Each row is a point on a tangle of strands that fork and nearly touch. The rows are in no order.
Points whose rows are less than 38.3 apart are linked; no others are. Some points are linked to none.
Q_249: [-26 -20   9  -2   8 -22 -12 -19  -6 -12  11  27  22 -11  15  20  31  -4
 -15  10  -4   2]
Q_392: [ 11  28   3   3  13  -8   5  15   0  -8  28  -3 -15   7 -10 -11 -13  13
   1   5   9  25]
Q_137: [ 14   0  17  13  23  -6 -18  -3 -13 -11  14  -4  -9   2   6   2   0   4
  -4  10 -10  13]
Q_83: [  4   7  16   2  25 -13  14 -15 -14 -16  48  28   8   7 -11   1  14  23
   7 -14 -10  18]
Q_78: [-19 -21 -17   3 -11 -22   7 -17  -9  -7   0  22  31  -8   2  22  25   2
 -20   6  -1 -16]
Q_190: [ 21  28   1   1  14  -5  -5  11  -2  -1  15 -12 -13   3   0 -11 -11  10
   5  19  11  15]
Q_408: [ 11  18 -12  -5  -1   5   0  -4 -26  -2  17  15 -11 -18  -5  -4  -6  -2
  22   9  11 -13]
Q_66: [-21   7 -18 -15 -20 -10  -1  -4 -16  -4   3  20   9 -18   3  17  14  -4
   0  28   9 -19]
Q_700: [-14  32 -10 -18   2 -14  -6   8   7   1  34   9  -9  -9  12   4   4 -13
   7  29  23   4]
Q_422: [ -9   6  -2  -8   6   3   2  13  12  -7   9   0 -10  -3 -13   0  -7 -13
  11 -10  -1  23]
Q_512: [  7 -31 -16  17  -4  -5  14  -9 -16   7   0   5  11  -3   0   8  -2   4
  -1 -11 -14 -21]
Q_607: [-15   4 -17 -14 -29   8   8   4  -2  -5 -15  13  -4  -7  -9   7   9  -4
   6   5   8 -18]
Q_653: [-21 -17 -17  10 -17 -21   7 -18  -9  -7 -11  18  23   5   1  20  24   8
 -28  -4   1 -29]
Q_353: [ -8  -5   3  -3   6  -8 -16  -3  -1 -10   4   3   2  -6  11  14  10  -4
  -9  23  -3   5]
Q_710: [-21  -1 -14  -9  -4 -16   1 -17 -21  -7  16  24  23 -25   2  18  19  -2
  -1  26   3 -19]
Q_694: [ 21  37   1  -3  10   5  -5  13   5   4   5 -14 -17  -2  -4 -25 -11   5
  16   9  18  10]
Q_234: [ 17  22  -3 -18 -11  19   8  10  24  23 -20 -14  -7 -13   5 -23  -5  10
  19  13  27   2]
Q_577: [ -8 -14  -2   4 -27   5   5   0   9   3 -34  -7   0  25   2   4   3  10
 -18 -14  -2 -28]
Q_341: [ -8  -5   3  -2   7   3  -4   7   4  -9   8   4  -4  -1  -7   6  -5 -12
   4  -9  -7  19]
Q_229: [ 21  -6  -5  13   5   4  -1 -12 -34  -1  11   8  -2 -14  -8   2  -4   5
  13  -2  -7 -12]
Q_810: [-15   8  -1 -11   3 -10 -13   5   8  -8  15   2  -2  -5   9  14   7 -10
  -2  27   3  14]
Q_753: [  8  14   9  -2  16   4 -22   0  -9  -7  10  -2 -13  -3   6  -1   5  -6
   1  15  -2   6]
Q_901: [-17 -13 -16   1  -7 -15   0 -16 -16  -7   3  20  24 -14   1  22  22   0
 -12  18  -3 -18]
Q_638: [ 10 -24 -10  16   2  -6  13 -12 -17   1  12   8  13  -5  -8   6  -2   1
   6 -24 -20  -8]
Q_917: [  5   8  24  -1   9  28   2   1  20  18 -31 -44   3   8   0 -22 -16  -5
   1 -10  -3  12]
Q_553: [ 11  19  13  -1  16  12 -22   5  -4  -4   4  -8 -18  -2   1 -13  -1  -5
   6   5  -4   7]
Q_702: [  3 -11  19   9   9  15  -9   1  15   3 -19 -28   5  18  11  -2 -15 -10
 -16  -5 -14   7]
Q_904: [ 19   9  -9   1   1   3   4   1 -20   1   7   4 -11 -11 -11  -3  -8   4
  18   1   2  -5]
Q_857: [-12 -19  -4  -1   1 -12   1  -8   4 -13  10  14  14   0   3  18  11  -6
  -6  -4 -13  11]
Q_934: [  7  -5  14   5  21 -10   8 -16 -17 -13  37  23   9   4 -15   0  10  11
  13 -32 -19  12]
Q_407: [ 15   6 -12 -15 -23   9  13   9   2  16 -17   4  -6 -14  -4   0  -5  10
  15  16  17 -17]
Q_252: [ 15 -23  -2  17   0  -7   7   0  -5  10  -1 -14   2   5   1   1 -18   3
   0 -13 -19  -1]
Q_632: [ 22  -9 -11  -4 -12   2  17  10   3  19 -11 -13  -3  -5  -5   1 -19  13
  14   4   3  -5]
Q_864: [ -9 -16   3   1   2  -1  -2   4   9  -9   4   2   5   4  -2  13  -3 -11
  -3 -16 -12  16]
Q_340: [ -1  32 -19 -15   1 -12   1   0  -9  -1  34  14 -11 -13   8   0   0  -6
  14  27  26  -6]
Q_639: [-16 -21 -16  14 -27 -18   7  -9   2  -4 -22   5   9  28   6  13  12  17
 -29 -10   5 -40]
Q_256: [  7 -12  18  14  26  -9 -13  -5  -6 -11  18  -5  -2   7   5   7  -2   1
  -9  -1 -14  22]
Q_35: [ 10  25  11 -10   9  27   4   8  23  21 -24 -29  -7  -6  -7 -35 -11   1
  18  -5  16  13]
Q_443: [ 17  17  -4  -4  -2   7   4   9  -8   7  -2   0 -18 -13 -12 -11 -12   0
  24  -3   8  -2]
Q_530: [ 14  22  11  -3  16  14 -12  12   9   4  -7 -22 -13  -1  -2 -20 -11  -3
   8   4   6  14]
Q_727: [ 16  14  -5 -19 -16  13   6  11  15  18 -19  -9  -6 -12  -1 -13  -6   8
  15  16  21  -5]
Q_466: [-22 -26   1  -3   2 -20  -3 -14   5 -12   6  22  21  -2  10  23  21  -7
 -16  -2  -8   8]
Q_387: [ 13 -11  -2  11   3   4  -8 -14 -28  -4  -3   9   0 -10   3   6   7  -1
   1   1 -13 -19]
Q_737: [-14 -13  15   6   5  -5 -17  -6   9 -11 -16  -7  11  11  22  15   3  -9
 -31  11  -7  10]
Q_740: [-21  16   5 -21 -12  21  -3   5  31   6 -37 -28   8  10   6  -7   9   0
 -13  19  15   4]
Q_315: [  8  10  10  -8  -7  31  -2   7  11  16 -35 -18 -12  -3  -6 -19   1   3
   9  -8   5  -4]
Q_999: [  2  19  -7 -15  -5   6 -10   7   2   1  -1   1 -12 -10   7  -4   3  -8
   8  25  12  -3]
Q_442: [ 16   1  -4  -6 -12  11  11  15   6  16 -16 -10 -12  -8 -14  -8 -17   4
  20  -8   4  -2]
Q_835: [ 18 -11 -13  -5 -20   5  16   3  -6  17 -15  -4  -3 -11  -5   6  -9  17
  10  12   7 -21]
Q_684: [ -9  14  -1  -4  11  -1   7  15  10 -10  25   7 -16   1 -20  -6  -8  -5
  14 -15   5  28]
Q_43: [  7  -1  20   1   7  24  -7   3  13  11 -27 -35   1  11   4 -13 -10  -5
  -6  -7  -9   5]
Q_699: [ -3 -18  20  11  21 -11  -7  -2   8  -9  11 -13   5  16  11  12 -12  -7
 -15  -4 -13  25]
Q_177: [ 16  38  -4   5   6 -13  16  20  -3  -5  26   0 -19   3 -13 -19 -16  15
   5   0  16  20]
Q_650: [-22  -6   8  -5   5 -16 -20 -12  -8 -13   9  21  12 -12  15  16  24  -6
 -13  21  -6  -1]
Q_888: [ 24  34  -2 -11   2  12   4  16  18  15  -6 -13 -15 -11  -2 -29 -13   7
  24   6  26   6]
Q_821: [ -8 -35  -1  28  -8 -11  -1 -11   0   4  -8   9  18  26  17  -1   3 -10
 -30 -25 -13 -14]
Q_568: [-16 -32 -10  24 -13 -18   1 -17  -1  -3 -11  17  21  27  13   6  16  -2
 -32 -26  -4 -23]
Q_75: [-20  -3  24  -2  22   0 -12   4  16 -18  15   4  -6   5   6  11   3 -12
  -4  -2  -4  33]
Q_850: [  4  19  20  -5  18  26   0   3  24  16 -25 -41  -1   4  -6 -27 -16  -2
  10  -6   5  23]
Q_696: [ 14 -17  -5  13   5  -7   4  -2  -8   1   9  -5   2   3  -4   6 -10   4
   4 -10 -15   6]
Q_937: [  7 -32   4  24   3 -10   3   1  -3  10   2 -11  10  15  12  -2 -17  -4
  -9 -17 -24  -3]
Q_620: [ -3 -19  -6   4 -20   6   9   3   2   4 -21  -4   0  11  -1   6  -2   1
  -9 -12  -9 -13]
Q_807: [ -4   0   8  -4 -20  23  -2   2   8   3 -39  -9  -8  18  -2  -6   8  11
 -11 -16  -2 -26]
Q_374: [ -4 -36   9  26   2  -9  -2  -7   1   7   0   1  13  20  16  -3  -8 -12
 -19 -29 -23  -3]
Q_183: [-19 -22 -13  11 -22 -18   1 -12  -2  -7 -17  12  16  20   3  14  17   3
 -30 -10   1 -27]
Q_843: [ -2   8   9 -10 -18  32  -3   5  13   7 -41 -14 -10   7  -5 -14  10   5
  -3  -8   5 -17]
Q_654: [-20   5 -17 -17 -26  -1   2  -1  -8  -5  -8  16   4 -11  -4  13  13  -5
   1  16  10 -19]
Q_104: [  2 -29 -13  20  -5  -7   6  -9  -9   3  -6   6  13   4   5   8   3   1
 -14  -5 -14 -19]
Q_475: [ 10 -16  -2   9  12  -9  11 -13 -18  -5  24  14  11  -4 -13   4   1   2
  12 -27 -20   2]
Q_14: [ 17  17  13 -11   0  25   0   9  17  21 -27 -23 -14  -8  -9 -30  -8   4
  20  -8   9   5]
Q_526: [ -8  -9 -13  -5 -24  10  12   5   0   0 -18   7  -3   0 -11   8   2  -3
   1 -11  -4 -11]
Q_790: [ -5  13  10  -1  19 -11   9  -2 -11 -18  47  21  -5   6 -10  -3   6  16
   7  -8   0  25]
Q_260: [  1 -18  15  13  13   2  -8   2   9   0  -9 -22   8  18  14   6 -18 -10
 -19  -2 -16  10]
Q_972: [-16  18  -4 -18   3 -10 -12   8  12  -5  20   3  -8  -6   7   5   2 -12
   4  27  13  15]
Q_6: [  6  29 -15 -13  -2   2  -1   0 -15   1  23  13 -12 -19   3  -7  -8  -8
  20  21  25 -16]
Q_636: [-15  23   7  -3  16   0   8  16   9  -8  26  11 -21  -1 -25 -15  -7 -10
  16 -28   3  28]

A fork is a point with three links. Follow the links from the first point to the second and name the forks in between, in order.
Q_256, Q_392 -> Q_694
Q_727, Q_408 -> Q_904
Q_104, Q_568 -> Q_638
Q_653, Q_696 -> Q_183
Q_475, Q_78 -> Q_638 > Q_183

A fork is a point with three links, a tip a point with one. Leave the first point through the second and follow the links. Name the first fork or tip that comes.
Q_407, Q_835 -> Q_904
Q_341, Q_422 -> Q_636
Q_43, Q_702 -> Q_694
Q_937, Q_374 -> Q_183
Q_790, Q_83 -> Q_638

Name the points in between on the shortest way along the links from the first point to the second, in order.
Q_6, Q_888 -> Q_408 > Q_904 > Q_443 > Q_442 > Q_632 > Q_835 > Q_407 > Q_727 > Q_234
Q_821, Q_66 -> Q_568 > Q_183 > Q_653 > Q_78 > Q_901 > Q_710
Q_14, Q_620 -> Q_315 > Q_843 > Q_807 > Q_577
Q_83, Q_937 -> Q_934 > Q_475 > Q_638 > Q_696 > Q_252
Q_684, Q_864 -> Q_422 > Q_341
